Points, in no order, along strands that fork, close into loops and pass close to each other.
In the rows, zero is written as 128.
Points whose rows are less than 42.4 apart are linked; no others are.
Q_879: [173 108 210 118 152  84 140 103 150 193]
Q_198: [158 131 137 112 208 114 174 114 128 194]
Q_379: [128 109 116 106 194 143 149 127 107 168]
Q_56: [ 94 134  83 137  65 138 105 115 111  65]
Q_398: [ 91 125  88 142 150 164 147 132  92 116]
Q_66: [155 120 204  94 111  94 128 103 197 171]
Q_392: [113  99 104 113 184 156 149 127  99 168]
Q_901: [129 118 132 137 108 131 124 146 108 110]
Q_4: [138 128 148 152  84 140 111 160 143  99]
Q_699: [ 82 117  87  95 107 126 106 103 103  97]
Q_156: [148 133 148 121 160 104 132 140 122 146]
Q_982: [149 124 149 140 102 132 121 164 140 124]
Q_825: [158 128 174 124 177  95 178 113 122 203]
Q_77: [128 146 167 123  87 104 118 101 187 141]
Q_312: [143 124 144 122 142 110 121 144 116 130]
Q_908: [ 75 118  64 155 173 174 128 117  76 126]
Q_586: [162 127 212 121 116 102 137 109 189 161]
Q_955: [136 151  80 138 122 146 127 169 117  88]
Q_779: [145 135 162 151  78 145 113 169 166  97]
Q_623: [ 76 119  77 127  98 146 121 101  93  70]
Q_284: [103 142  64 133 146 165 127 157 100  87]
Q_703: [126 145 135 122 107 101 100 100 157 125]
Q_199: [165 105 197 105 149  82 134  88 145 188]
Q_640: [136 134 183 113  89 105 126 103 195 152]
Q_747: [ 62 162 146 131  71 105  76 119 161  97]
Q_518: [ 78 165 145 125  75 104  85 120 172 108]
Q_47: [ 93 143  81 142 131 154 121 146  92  68]
Q_513: [112 117 119 132 124 141 143 143  96 110]
Q_153: [105 123 101 123  67 135  98 118 121  81]
Q_228: [171 123 131 102 169 119 153 143 127 166]
Q_929: [106 128 106 138 132 147 148 143  94 112]
Q_262: [171 123 199 136 150  91 156 119 145 195]
Q_252: [147 143  70 128 134 155 134 166 116  88]
Q_577: [154 142 182 137 120 104 120 109 178 135]
Q_92: [118 121 115 131  72 134  98 125 130  83]
Q_829: [125 146 116 164  92 139 114 157 123  83]
Q_193: [186 116 130 122 132 134 160 152 135 148]
Q_949: [165 140 152 121 185  99 167 126 129 188]
Q_704: [132 152  98 157 104 139 116 167 120  85]
Q_413: [157 134 193 139 120 105 133 106 177 150]
Q_408: [165 124 146 129 118 125 125 167 139 142]
Q_768: [148 118 124 102 205 130 160 124 119 179]
Q_42: [ 83 154 160 127  74 100 100 114 173 130]
Q_898: [ 90 136  78 140  86 143 113 112 100  58]
Q_701: [ 76 109  84 112 110 145 120  98  91  85]
Q_652: [190 111 132 109 154 131 164 145 133 155]
Q_905: [150 133  67 125 149 171 138 157 116  86]
Q_372: [101 150 139 124  90 102 103 103 164 134]
Q_229: [122 134 118 157  79 142 104 136 125  71]
Q_110: [104  92  89 130 186 165 142 115  83 172]
Q_527: [135 126 191  97  94  99 124 107 192 163]
Q_664: [155 140 168 138 134 101 111 120 154 133]
Q_802: [ 78 100  67 156 180 172 133 106  65 153]
Q_792: [ 79 121  77 150 162 172 137 122  85 119]
Q_187: [160 131 138 110 165 108 143 146 125 162]
Q_656: [170 126 190 132 161  90 166 120 137 205]
Q_708: [ 92  96  68 146 182 171 139 108  70 167]
Q_463: [137 118 141 124 126 117 114 140 113 117]
Q_906: [106 120 104 104 103 119  99 109 114  97]
Q_635: [123 131  61 128 160 176 133 149 109  98]
Q_381: [ 93 142  83 149 109 145 117 127  93  55]
Q_95: [144 136 150 125 121 107 100 112 153 116]
Q_557: [168 120 137 121 130 126 139 162 130 151]

A fork is a point with three links, a tip a point with one. Leave the first point through the second and follow the links. Name the first fork or tip that comes.
Q_228, Q_652 => Q_779
Q_586, Q_66 => Q_77
Q_664, Q_95 => Q_747
Q_905, Q_635 => Q_898
Q_825, Q_656 => Q_199
Q_623, Q_701 => Q_906

A tip is a point with one link. Name the tips that can be reached along the links from each point below, in the order of the rows.
Q_110 => Q_779, Q_199
Q_56 => Q_906
Q_640 => Q_77, Q_747

Name the points in between on the shortest way along the links from the first point to the second, in order.
Q_379, Q_792 => Q_392, Q_110, Q_708, Q_802, Q_908
Q_701, Q_229 => Q_623, Q_898, Q_56, Q_153, Q_92
Q_879, Q_768 => Q_262, Q_656, Q_825, Q_949, Q_198
Q_193, Q_982 => Q_557, Q_408
